Points, in no order, along strands that fork, close into loops and pass close to each other.
Points whose rows are less than 50.4 apart are linked; no others are. Some points are linked to none.
K_499: [ 12  -4   7 -14 -38 -11   9 -15   4   4 -19  -4  21  -2   2 -17 -14  13
  27   7  -4  12  16 -33  11   0]
K_201: [ 17 -16  19 -14  -6  -7   0  -6 -25  15   5 -24 -12  -8   4   9   1  -2
 -13  -7  -8   0   9 -18   0   3]
K_296: [ 19 -11   4  18  31  34  -6 -16   9 -23   7  -3  -5   6   4   3  22  -7
   0  -8  12   2  -9  20 -11 -10]
K_243: [-20  13 -12 -15  17 -12  10  -3 -18   5  26   8 -11   9 -14   7   6 -23
  -5 -22  -2  13   1  -5  -5  -8]
K_440: [ 12  10 -10  -8   4  -3  14   0 -24  21   5   1  -6 -21  25 -30  19   9
  12   2  -3 -17   9 -30  26   3]
K_109: [  0  18 -20  -4   0  -4  -3 -13  10  24  -7   5  14 -18 -12 -23   7 -11
  -3  23  14   2  14  -2  -1 -10]
K_177: [-27   6  -3 -19  -3 -14  -6  17 -31 -17   6   6  -7  -2  -1  -4  -3  -3
   1 -21  -3   6  -9 -14   8  -4]
K_989: [-15 -14  -1  10   9  29 -14 -11  -4 -16  -4  10  -1   0   0 -31  21  -7
  -3   9  23  16 -26  18   5 -12]
K_798: [ -2  13 -11   6  23  11 -16  14 -12 -36   1  -2   1   7  -1  14  -7 -14
  10 -24  19   2 -17  17 -13  -4]
K_528: [ -3   2 -11  13   7  27   0 -22  21  21  -7  13 -14   0  -8 -29  15 -17
  -6  11  18   7  -9  10   1 -11]
K_636: [-14 -21   6   0 -24   9   3  -1   5   0 -10   7  23   7 -10   5 -17  14
  -9   8  -9  -4   0  -2   8 -13]
K_348: [ -4   1   5  -1  -7  -4  18  -9  -5 -13  10  -5 -23  10   0 -12  18  -1
  -2 -30 -16 -23  -9 -17  20   0]
K_406: [ -5 -14  24 -12 -17 -27  -2   2   1  19   0   3 -18  11   7  -9  -8  11
   5  14 -24  -5  11 -10  10  18]
K_472: [  8  16  -6  -5 -13  -4  -4  -5 -19 -22  -3 -11   1 -10  -9 -10   6  -9
  -2 -14  10  -8  -6   9  -7 -11]
K_115: [ 31  -6   2  18 -25  12  -1  32  15 -19  -9 -19  18 -16  -4  31 -11  15
  12  -5  10   2   2  -4  -8   3]
K_817: [ -1 -21  25 -13  19  -5  17  16   7 -18  23  14 -13   2  17  21   8   7
   5 -14 -13  -3  -8  11 -12  18]
K_363: [ -1   5 -19   9  12  16 -13 -18   0  22  -6  -5   4   0 -12   8  -1 -18
 -22   1  12  15   0  14 -21 -15]
K_241: [ 22 -12  16  10 -15  -4 -19  22   7 -19 -14 -18  -7  -5  22  13 -15  20
   0  -1  -8  -1  -1  -2  -7  17]
K_194: [  5 -19  16  -7  16   4   1   7  11  -1   5   5  13 -16   6  25   3  11
  -9  19  12   5  -4  18 -17   8]
K_682: [ 13  19 -16 -12 -11 -14  -4 -12  -6  25  -9  -4  16 -20  -4 -15   9  -1
   3  19   3   1  20 -20   4  -7]
K_741: [ 12   1   4  15 -21  -2  -5 -12   3 -28 -17 -17  -9   0   8 -32  26   8
  -8   2  -1  -9 -18 -14  33   5]
K_946: [ 19 -23  15   1  16   1   3 -12   7  -5  16  -5  -3  -9   9  19  13  -5
 -19  11   5   7  -4   9 -13   1]
K_702: [ -5  -1   5   9  17 -13  -5  -1   3 -22   7   5 -23  14  13  -4   3  -4
   2  -2 -10  -3 -19   2  -3   5]
K_814: [  5  -8  22 -13   4 -22   1  14   1  11   5   3 -11  -3  17   8  -8  12
  10  13  -5   7  16  16 -18  26]
K_461: [ 19   1 -11  20   0  24  -2   2  21   5 -10   1  13  -2 -16  10  -8  -7
  24   6  29 -13  16  20  -9   3]
K_58: [ 28  -1  15 -14 -21   8  -7   9 -28  -2  -6 -42   3 -15  -2  -3 -24  -3
   2 -10   2   9  24 -11  -5   5]
K_876: [-21   4 -15   8 -21  26  -8   5  14   2 -21   7  19   6  -5 -19 -11   2
  -5   0  -1   0  -5  -2  15 -15]
K_521: [ -6   6  -2  -8 -24  -2  13   2   2  -9  -2  13   9   0 -15 -16  -7   2
  13  -1   0 -14   4   5   4  -3]
K_826: [ 15 -15  -1  31 -12  13  11  -3  31  -7   4  -1 -13   9 -15  -2  -3  -1
  11   5  10 -21  -5   6  17   4]
K_207: [-10 -11   1   9 -28  30 -10  -3  20   7 -24  10  22   8  -7 -16 -12  11
  -9  13  -5   5  -7  -2  20 -19]
K_925: [ -1  13  -8 -16  -4  -7  -7   6 -24  20  -9  -1   9 -10  15 -11   0  22
   3   3 -19   0   2 -31  14  -4]
K_609: [-14 -12  -1   3  -2   4  11   4  12  31   3   8  17  10 -12  26 -16   5
  -3  10   4   7  20  28 -14   7]
K_811: [ 27 -15  21   2 -23  -7 -15  10  -5 -13 -14 -23  -5  -8   9  -3 -16  16
   4   4  -6   5   8  -7  -4  12]
K_583: [ 10   9  -9  19  -8  16  -5  -3  27   5 -14   9  10  12 -16  -2 -18   1
  26  18  18 -10  10  17  -6   4]
K_329: [ 10 -17   3  32  13  30 -11  -8  20 -28   1 -10  -6  15   9   8   7   1
 -18 -11  -3  -1 -18  11  -1  -7]
K_739: [  1 -10   6  19  -4  -7   2  11  29  -5   2   5 -15  19  10  20 -16  10
   0   0 -18 -17  -4   0  10  18]
K_247: [ 21  26 -12  15 -12 -18 -27  -3  11  -9 -22 -13  -2   0   4 -10  -7   0
   0  13   2   0   0   0  -8   2]
K_542: [  8 -23  13  21 -11   1  10  14  30 -18   2   5  -8   9   2  13 -11  14
   9   6  -3 -21  -6   4  14  17]
K_436: [-14 -18   9  -8  18  -7   2 -17  -2  15   6   8  -2   0  -5  -1   9  -4
 -23  28   0   9  -9   3  -8  -6]
K_719: [  7   8  13 -16  20  -3   2  14 -20 -18  19  -7 -19   1  22  21  -5 -14
  -2 -26 -11  16  -1   6 -19  13]
K_337: [-12  17 -21  11   9  23 -13   2   8   6 -10  16  -5   8  -8 -12  -2 -16
  14  -2  20   7  -7  15  -9  -6]
K_844: [ -9   9   2 -12 -17 -12  18  12  -6 -10  -2  16  13   5 -10   7 -21   5
  22 -12  -4  -3  15  12 -15   5]
K_466: [-10 -19  10  -2  -4   2  14  18   1 -12   4  -3   0   5   5  35 -13  11
 -20 -26 -18  -8  -4   6  -6   4]
K_254: [ 16   3  11 -24   4   1   4 -11 -33  27  16 -28 -13   1   1   9  -1  -3
  -7 -24 -12  -1  11 -23   2   8]
K_980: [ -2   6   7 -12   3 -27   2   3 -10  17   2   1  -9   1   3  10  -8   0
   2   7  -5   8  19  13 -17  15]
K_603: [  0   4  -9  16  -1  -3  18  -8  28  27   7  11  -9  10 -21   4  -8  -7
  10  12  11 -10  15  15  -3  13]
K_806: [-18  -6  -5   7  10  22  11 -18  18  35   3  20 -17   6  -8 -15   7 -15
  -4   7   7   6  -2   9   0  -4]
K_780: [-14 -21  24  -1 -14   2   0   5   7 -25  -5  19   7   9   3  -6 -11  20
   6  21  -9  -6 -14  11   9   0]
K_593: [ 13  26 -12   9  24 -11   1 -11  13   3   1   2 -16   1  -9  -2   4 -13
  17   6  20 -12   6  13 -20   8]
K_209: [  2  12  -3 -15  -3 -19  17  -9 -11  28  15  -1 -16   0  -9  -5   9 -10
   7 -17  -8 -15  16 -19   5   9]
K_248: [  9 -15  15 -19 -14  -4  -2 -11 -31  14  -1 -12   4 -12  -7   7   6   4
 -11   7  -1  -1   6 -12   2  -6]
K_958: [-17  37 -19   1   9 -35 -10   9   8  18  -5   4  -8   9  -1  -3 -11  -5
   5  16  -4  16   6   1  -9   8]
K_608: [ -2  23 -13 -22 -16 -16  -1  -4 -10   0 -10   6  27  -5 -10  -6 -13  -4
  13   7   6  18  13   4 -16 -11]
K_824: [ -1 -11  24 -12  17  -2   4   8 -12 -28   7  16  -7 -11   4  -2  10  -2
  22  11  17  -8 -10  22  -8   4]
K_581: [ 10  -7  10   9  -3   5  15 -17  -6 -29   9 -11 -16   7  -4  -9  24  -6
  -8 -23  -5 -15 -12   0   9  -6]
K_701: [-38 -19   2  -9  21   9  -3 -10  -3  17  13  21  -4   2  -9 -13   8 -10
 -14  14   7  21 -12   1   2 -14]
K_631: [ 21   7  -4  -2  -7 -13 -31  -7 -16   0 -19 -18  12  -8   2   8  -4   0
 -21  14   0  12   2  -3 -15 -10]
K_334: [-17  -1 -18  -7  18  10  11  -5 -14  27  13  12   9  -5  13  -6  13  14
 -12   3 -15  -9 -13 -26  29 -10]
K_446: [ -2  16 -17  11  19   3 -10 -10  14  27 -11  -3   4   2 -13   4  -6  -7
  -8  17  19  13   8  18 -23  -4]
K_223: [ -7  -2 -10  -1  14  17  -1 -14 -16  -3   4 -11   3   6  -1  -2  17   2
 -22 -23 -13  -2 -18 -21  13 -26]
K_496: [  9  29 -20  10  16 -16 -23  -8  -1 -14  -2 -12 -13   7   8  -5   3 -13
  -9 -15  -5  10 -13  -5 -14  -7]
K_675: [-11 -16   3  13  14  16 -25  14  11 -17 -12   3  12   8  12  21 -12  13
 -11   8  -4   4 -20  16 -10   0]
K_823: [-16   8 -20  10  -6  23 -10   4  22  20 -15  13  -2   7   4 -20  -4  -9
  -9   5  -6   1  -8  -5  19 -12]
K_428: [  6 -11  21 -36 -34   0  15  -7 -29  -3  -8  -4  25 -10 -11  -5  -8   7
  12  -6  -1   6  17 -11   2  -9]
K_764: [-13  12  -7  -2   1 -22   4  -1   4  32  -3   0  13   6 -10  18 -11   0
  -6  14  -4  11  19  18 -16   3]
K_914: [  8  10  11  -1  36 -24  -2   4   8   7  10  -3 -21   5  25  21   6  -1
  -4   1  -8  18   7   8 -25  21]
K_477: [ 22  20 -18  14 -19 -22  -9   4   4  17  -8 -20   5  -1 -10  20 -15  -5
   1   1   1   5  22  -2 -11   6]
K_898: [ 28  10   7   2 -19  -4  -5  -7 -14 -22  -5 -13  -5 -15  -4 -13   8  -3
   9  -4  18 -10   2  12  -5   4]
K_875: [ -3 -20  11   9  19   4  14   7  41  13   9  20 -11  11  -2  13   0   5
  20  17   9 -18   5  14   4  24]
K_161: [ -1  20 -19  -3  -9  -3   8   2  -3   0 -22   9  28 -13  22 -27  -1   0
  15  15 -11  -6  13 -29  27  -9]
K_964: [ 31   2   4   3 -31   0   5  12  -5 -15  -9 -15  13 -12  -8  19 -20   4
  11  -6   9   3  18   3 -11   3]
K_819: [-26   9 -23   1  20  -5 -26  -1  -5   4   1   4   0   2  -1  -3   0 -13
 -15  -2   3  24 -13  -9   0 -14]
K_809: [ -8  -4  11 -15  -8  -7  -9  12 -23 -14  -9  -1  15  -6   4  17 -13   5
 -13   4  -9  11  -4   9 -14  -5]
K_382: [-16  34 -29   0   2 -25 -10  12   5  14  -4   8  -7   4   2  -9  -4 -10
   7  -7 -10   2   6  -9   0   6]
K_708: [-27   1 -24   6  20  23 -13  -7   0  26  -1   5   0  10   1  -1   8 -16
 -18 -13  -8  20 -10 -14   3 -19]
K_627: [  9  18  -9  -7 -10   6   9  -4 -23  -3  -7 -18  -2 -10  -2  -7  16   2
  -4 -32  -2 -16  -3 -25  16 -10]
K_942: [-13 -18   8  -7  -9  10   4 -11 -10  -8   3   3   9  -7 -15 -13  10  -3
 -10   2   8  -7 -13  13   5 -15]
K_957: [ 35  20  -2  11  -8 -12 -23  -5  -1 -22 -19 -18  -9  -9  10 -13   1   0
  13   8  14  -7   1   7 -11   9]
K_995: [ -8  -8   8  -7 -16   2   6  -9 -15 -19  -3   1   7 -11  -5 -25  23   2
  -6   1   5 -12 -13   3  18  -8]
K_793: [ -1   4  -6 -13 -20  16  13  -5 -18  -4 -23  -3  43 -16   0 -10   0  25
   1  -2   1   1   5 -30  20 -25]
K_448: [  2  -3   8  -7  -4 -16  15  -6  -9  11  12  -2 -23   8  -1  -4   7  -4
   2 -23 -18 -17   4 -16   9  11]
K_501: [-21 -16   3   9  25  15 -27   9   0 -22   0  12  -3  13   7   8  -6   0
   3   7  10  18 -24  14  -6  -5]
K_699: [ 27   2   8   0  22   7  10  -4   5 -14  13  -3  -5 -12   2  16  14 -13
  10  -6  19 -11   5  17 -15   6]
K_836: [ 17   1  14 -14   8   4   1 -20 -30  -3  10 -22 -18  -6  17 -26  33   3
  -4 -20  -9  -3  -9 -26  18  -3]
K_723: [-32   8 -19  -2   6   7  -8   6  -6 -10  11  19  -1  -5  -8 -18   0 -18
   5 -13  23  12 -10   1  11  -9]
K_208: [  2 -14  21   2 -32 -18   9   7  19   1  -1  10  -9  15   2  -5 -17  17
  16  18 -20  -8  10 -13  16  16]
K_92: [ 14  14  11 -13  30  -9  -4  11  -2  -3  11  -4 -10  -2  23  26   5  -7
  -2 -10  -2  20   1  13 -28  18]
K_169: [-14  24  -8   4  16 -26  -6   4  19  15  -4  16  -9  17  -2  -4 -12   4
  11  30  -2   7   5  10 -11  12]
K_25: [-12  19 -20   6  14   8 -14   9  -1  -9  -2   3   5   8 -10  11 -16 -10
   7 -13  15   5  -5  18 -20  -3]
K_152: [ 25  13 -15  20   0   4  -1   7  15  -4  -4  -8   6  -3 -11  22 -10  -5
  12  -4  19 -16  11  15 -13   8]
K_597: [-19  11 -31  11  12  16  -5   0  13  33 -10   5   1   7   3  -9   4 -12
 -12  -6 -11  -2  -4 -15  18 -10]
K_596: [ 11  -8  18 -28 -25   4   6 -11 -37   5  -1  -7  17 -24 -12  -1   3   0
  -4   8   9   5  13  -5  -2 -12]
K_212: [-12 -10   8   9  10   7  22   1  31  19  11  29 -14  16 -14  -2  -7   1
  19  16   6 -17   7  21   3  15]
K_663: [ 12  -8  -2   6   0  -8  12 -27   1  14  14  -9 -12  -2 -14   1  15 -12
 -12   4   1  -7   4  -9   3  -5]
K_255: [ -2  -1  -3   7  -1  -8  29   2  12   7  19   6 -16  10  -9  18  -4  -9
   7 -25  -7 -20  10  10  -3  15]
K_188: [-14  22 -27   1  -8  -7   6  16   6  -6 -16  10  13  -9   9 -29  -2  -7
  15   0 -10 -12  10 -21  27  -6]
K_728: [ 22  -5  -7  35 -12   4 -12   5  23 -15  -8 -17  -4   5   2  17 -10   4
  -8   2   2  -9  -8  -3   2   5]
K_239: [ 17   3  17 -18   9   5  10 -14 -31  -3  23 -19 -22   2   5   7   9 -20
 -11 -29 -21   3   9 -12  -5  -2]
K_537: [-10   2   3  -6  17  -6 -16  -5  -8 -15  -1  10   5  -6  -5  -9   1  -4
   3  27  22  14 -15  17 -15  -6]
K_560: [-28  -1  -6 -16  -1  -9  17   4   2  16   7  23  -2  -4  -5 -24   8  -5
   5   8  -8 -12   2 -10  21  -1]
K_950: [ 11  24 -19  21   6  -8 -27  -7  14 -13 -11 -11 -11   8   6 -10   1  -6
  -4   3  -2  -4 -14   2  -3  -2]
K_897: [  8  -5  11   9  -8  11 -10   3  12 -37 -21   8  27   4   1  -5  -8  14
  29  21  13  -7  -4  18  -2  -4]
K_5: [-15  12 -19  16 -23  31   4   7  11 -13 -22   8  11   1  -9 -32   0  -2
  10 -14  11  -8  -4   8  15 -11]
K_500: [-21  -9   3   0  31  11 -22   0  -7 -17   5  18  -3   4  -6  -1   1  -7
  11  14  32  21 -14  15  -9  -7]
K_891: [-18 -13  14 -22  -1 -18 -15  -3 -15  11  -6  10   5   0   8 -11   5  13
  -9  32 -16  10  -9 -19  10  -5]
K_716: [ -6  19  -9 -30 -14 -11  19   5 -25  28   6   3   8  -7  -9  -6   1  -2
  14 -17  -7 -10  19 -15   4   3]
K_481: [  8  14 -12  -7  -8 -18  -7  -5  -5  32  -5  -4   2  -5   4  -8   3   8
   1  14 -12  -5  12 -29  11   4]
K_12: [ 22   9  -8  21   9 -13  16 -12  26  15  12  -1 -20   1 -16   4   5 -10
  13  10  20 -14  13   5  -7  13]
K_121: [  5   2   1   6  10   3 -13   4   4 -21 -12   6   8   0  -2   2  -4   4
  15  16  17  -7  -4  22 -12   0]
K_990: [-26   0  -1  -1   0  -2  13  18  -4  -7   6  16   4  12 -10  16 -18   0
   8 -17  -4  -7  -3  16  -7   3]
K_180: [ 31  -6  13  -3 -28  -6  -4   8 -13   4  -7 -23   6 -12  -3   3 -15   0
   7   2   2   8  20  -5 -10   7]
K_919: [  2  11 -10 -14   4  -9 -19 -13 -25  19 -10 -14  18 -10  -6  13   3  -2
 -23  11   0  12   1  -7 -11 -16]
K_403: [-12   3   4 -35 -11  -4  17   7 -38  23   6   4  12  -5 -13   6  -2  10
   5 -16 -12  -6  10 -15   4  -3]
K_920: [  6  14 -18  -9  10 -10  11 -12 -10  31   6   4  -5 -16  14 -18  21  -1
   2  10  -8 -12   3 -28  19   1]
K_904: [-22  15 -14  -7  11  -9 -29   4 -20 -21   8   6   2  -4  -4  -1  -5 -14
  -9 -10  22  24 -11  -2   1 -11]
K_647: [ 26 -20  26  -8 -28  14   6  29 -17 -15   2 -37  -5 -23   0   6 -17   6
  -2 -16   3   7  13 -10   0   8]
K_450: [ -6 -21   9   3   6   8   6  13  23  18   4  10  17   1  -3  30  -9  14
   0  18   5   3   8  24 -10  14]
K_587: [ 27  10  -1   6 -15  -7 -15 -13 -10 -14 -14 -29 -14  -9  12 -35  22  -1
  -1  -9   3  -8  -5 -19  16   4]
K_338: [ 27  -2  12   1  -4   0 -14  30  17 -10  -3 -13   1  -8  17  31  -3  22
   6 -11  -2   3  -2  -2 -12  25]
K_287: [ -6   7   7   5  27 -19  -4   8  17  12  -8   9  -3   5   6  19  -8   9
   6  32   1   7   8  18 -18  16]
K_90: [  5 -15  15  -1  15  -8  24   5  15  -7  26  14 -23   8  11  17   9   1
  10 -21 -12 -15   0  10  -6  21]
K_613: [-33  -6 -17  -1  11  17   0  10 -21  -3   2  18  17 -18   7 -19  10 -10
   3   3  13   8  -2 -15  33 -18]
K_19: [ 20 -18  19   9   3 -16  11  18  30  19  15  -3 -13 -10   7  25   9  10
  15  23   5   3   9  -1  -6  27]
K_112: [-11 -16  20 -17  11 -21  -9 -17  -6  19  -1   5  -8  -6   5  -8  12   4
 -20  36  -6   8  -6 -13   4  -2]
K_903: [  0  -3  -8  17  -1   7 -28   4   5  -6 -20  -8  19   4   1  12 -21   7
 -20  15  -3   7 -12  12 -11  -7]
K_886: [ -9 -18  20  -1  -8  -6  14   2  21 -10   3  27  -1  12  -4 -14  -8  13
  17  27  -4 -18  -2  15  14  10]
K_628: [ 26 -15  -3  37   9  17 -12 -14  21 -15   1 -22  -1   5   7  15   6  -4
 -20  -1   4  -2 -12   1   2  -5]
K_492: [ -8 -14   1  17  19  16   5  -4  20  -7  16   8 -12  27   5  13  -2  -4
  -4 -21 -17  -4  -8  10  -8   0]
K_511: [ 14 -22  10  33 -19  14  11 -11  26 -16   5  -5 -12   8 -10 -13  13   1
  -2   8   9 -16 -14   3  29   3]
K_211: [-13  -9   5 -13 -25  12  12  -3 -13  -4 -12   2  30   0 -17   3  -7  21
  -5  -5  -6  -6   3 -16  14 -23]
K_292: [ 23   3  -4  14 -13  -1  -3  27  18  -6  -4 -18   9  -6   4  40 -13  12
  -3 -13  -2  -2   6   4 -11  15]
K_399: [  4  -9  22 -20   0   6   5  27  -7 -14   7  -8  -2  -9  20  35  -8  13
 -17 -27 -14   6  -5   6 -15  19]
K_685: [ -3  16 -16  16 -12  32  -8   0  20   1 -20  15   3   9  -7 -23  -5  -6
  22   1  17  -5  -4  17   1  -5]
K_514: [ 15 -14  22   0  -6 -23   8  19  16  20  12  -4 -13  -4  11  17  -7  13
  11  17  -2   9  22   4 -11  30]
K_557: [-19  -9  -5  12  11  21   5  -7   1 -17  16   7 -15  24  -5  -3   5  -9
 -10 -36 -15   0 -12   0   3 -14]
K_693: [  9   5 -10   8 -15   6 -28 -11  -3  -8 -23 -16  23  -6  -6   1  -6   3
 -22  12   5   6  -5  -1  -3 -21]
K_544: [ 34 -15  23  -1   7   9  11  -8  -4 -21  29 -11 -14 -11  11  15  20  -9
 -16 -10  -3   5   3   5 -12   3]
K_392: [ 25   0  14   0  14   2   8 -12 -10 -14  31  -7 -22   3   7   6  18 -16
 -14 -21 -18   4  12  -1 -16  -7]
K_858: [-16   6   4 -12  11 -13  10   9 -20 -12  24   6 -18   9   0  16  -6 -16
   0 -27  -9  10  -4   4 -13   7]
K_154: [-23   9 -14   0 -10   8   8   7   7  -9   0  15   2  -3 -12 -28   1  -8
  13  -9   8 -13  -8  10  13  -7]
K_100: [-14  -9   8 -21 -12  -9  20   2 -18  19  11   6   5   4 -16  18  -3  -1
  -3 -11 -11 -10   9   2  -1   3]
K_384: [ -9 -21  10   5  -4  27  -7  -6  -7 -22  -8   8  15  -4  -7 -13   4   5
  -1  11  20   2 -18  30   0 -15]
K_143: [ -7   1 -11 -15  13  11  -1 -20 -17  10   5  -6  10 -13 -19  -3   9 -20
 -21   2  16   8  -4   9  -9 -20]
K_800: [ -3   8  11   2  48 -17   2   3  20  14   7   2  -9   2  16  24   8   6
   0  21   5  12   5  12 -25  20]
K_151: [-13  -1   6   0 -16   4 -12   3   5 -30 -19  12  20   9   4 -20 -14  15
  14  23   0   9 -13   8   4 -11]
K_284: [-12 -16  11   4  -6 -12   5  16  11  -7  -2   1 -10  15  15  26 -14  16
  -9 -14 -26  -8  -4   1   0  15]
K_505: [-18  30 -28  -1 -11 -16   1  12  16  10 -10  13  10   8  -1 -18  -9  -6
  12  -2 -14  -6   9  -8  10   1]
K_4: [  5  -2   8  -5 -39 -20  14  -8  17   7  -9   6  18  10  -3 -10 -18  13
  21  14 -14   3  14 -20  16   4]
K_419: [ -9   2  -7 -23  13   4  -6 -11 -31  16   3  -1  19 -16  -3   2  17  -3
 -18   7   0   6 -10 -12   2 -22]
K_350: [-24   0 -24  -6  23   9  16   7 -31  10  13  17  12 -19  14 -11   8  -2
   4  -1   2  -3  -2 -23  31 -11]
K_991: [ 19  12 -18  26  -1   3  -4  -3  16  -8  -5 -13  -4   5  -8  12 -11  -5
  -1 -21   5 -19   0   8  -8   2]
K_972: [-19   0 -15   7  15  26   5  -8  -7  -5  11  -2  -3  15   0  -6  18  -8
 -11 -37 -15   0 -12 -21  13 -22]
K_278: [  8  18  -4 -12  -6 -13 -12   3 -16  -1  -7 -16 -16 -11  13 -36  11  -3
  11 -17  -6  -8   0 -20  11   3]
K_415: [ 15 -22   5  15 -15  -6  12   0  17  10   7  -2   3  -6 -16  13  -6   2
   5  28   9  -4   8   3   0   2]
K_213: [-16 -13  13 -17  -7 -15 -21   4 -21   0 -17   2  17   3   9   6 -11  18
 -15  19 -21  16  -1 -10  -6  -8]
K_981: [ 12  -8  11  22 -17  -2   3 -10  16 -24  -6 -12 -18  11   1 -19  17   5
 -11   1  -2 -19 -18 -11  33   3]
K_31: [-10   2 -11  10  21   5  13 -20  17  25  14   6 -14  19 -10  -1   7 -15
 -11  -8  -9   5   4   5  -9  -3]
K_303: [  2 -11  24 -21   9   2   6  21   7  -7  17   2   1  -7  18  35   4  12
  -5 -16  -4   3 -10  14 -14  20]
K_74: [  1  -8   1  13  -3  16   6 -17  -7 -24  -4 -19  -3   7  -3  -9  24   4
 -21 -21  -3 -11 -18 -12  20 -14]
K_646: [ 15  -7  12 -23 -34  -9   9 -15 -10   0 -17  -6  28 -10  -5  -5 -16   5
  20   9   4  19  16 -14  -9  -8]
K_843: [  7   7 -12  -4 -14   8   7  -6 -14  -2 -24  -2  39 -19  18 -22   3  19
   8  12  -5   2   6 -31  26 -17]
K_373: [ 11  -2  -4  16  26   9   5   4  23 -10  19  -2  -6  19  10  28   3  -4
  -1 -28 -12  -5   2  13 -13   8]
K_229: [ -9  12 -12   5   9  -1  -6 -15  17  32 -11   8   7  -4 -18 -15  -3  -4
 -11  33  16  12   9  10 -12  -7]
K_129: [  6   8  -9 -12   2   0   4   5 -33  16  -3  -3   6 -24  29 -27   6  27
   7   6 -11  -3  -3 -32  24   0]
K_24: [-24  -1 -10  -5   1   9   2   4 -18 -14  -4   3  16 -15   3 -26  22  -2
  -5   0   8  -1 -12 -11  25 -16]
K_294: [ -4 -11  -3  11 -16  -4  27  -3  19   9  14   5 -13  16 -18   9  -2  -2
   4 -18 -11 -27   5  -2  15  12]
K_306: [-20  10 -10  -2  34  -7   9 -12  -4  14  26  11 -15  13 -13   4   5 -18
  -9  -9   1  18   6   7 -16  -5]
K_508: [ 15  22   0   3  14 -16 -20  -6 -12 -21   6 -16 -30   7  19 -14   7 -16
  -1 -20 -10   9  -7  -9 -12   3]
K_104: [ -8  -8  -5  12   2  28  -8 -16   8  -4  -8   4  -1  -1   5 -37  25 -12
 -10   8  14   4 -23   9  17 -11]
K_854: [-35  -1  -6  -5  27   1  -1  -9   4  10  25  27 -14   8  -8  -7   4 -12
  -7   2  18  29  -6   4  -4  -7]
K_160: [ 13 -16  15  19   7 -12  13  14  44  13  13   8 -13   6   0  20  -1  10
  13  33   5  -7   7   2   6  23]
K_433: [-15  -7   4  -6  -5   5  18  25  -3 -15   3   4   5   6  -4  29 -19   7
  -2 -29  -8 -13  -3  18  -9   7]
K_804: [  8  23  -3 -10   5 -16 -19   7 -21 -11   2 -21 -26  -2   9 -23  -5 -14
   9 -21  -2   6  -2  -6 -10   9]
K_123: [-21 -17   6 -13   4   3  23  -1  -6  23  16  12   7   2 -15  20  -7  -6
  -9   0   1  -1   9  23 -10   3]
K_592: [  3  -5  22 -23 -10  -3  -9  17 -30   1  -7 -17   8  -7   9  21 -17   8
 -18  -6 -13  13  11   0 -13   5]

How many points has the smallest loop of links through each point below? Write - if it is on no loop.
K_819 => 9
K_925 => 5
K_338 => 7
K_728 => -
K_363 => -

A fork is a point with three links, a tip a point with one. Leave the first point through the second and follow the links. Name the first fork or tip that comes.
K_581; K_348 => K_609
K_254; K_201 => K_406
K_24; K_995 => K_306
K_448; K_348 => K_373
K_914; K_800 => K_876

A piece is all that can be reached along the links. How many separate loops has the piece of each point below (a circle has one, a figure eight two, a Y none), and how many tips (points with one link)?
K_844 => loops 1, tips 6
K_920 => loops 1, tips 1
K_194 => loops 0, tips 3
K_647 => loops 1, tips 1
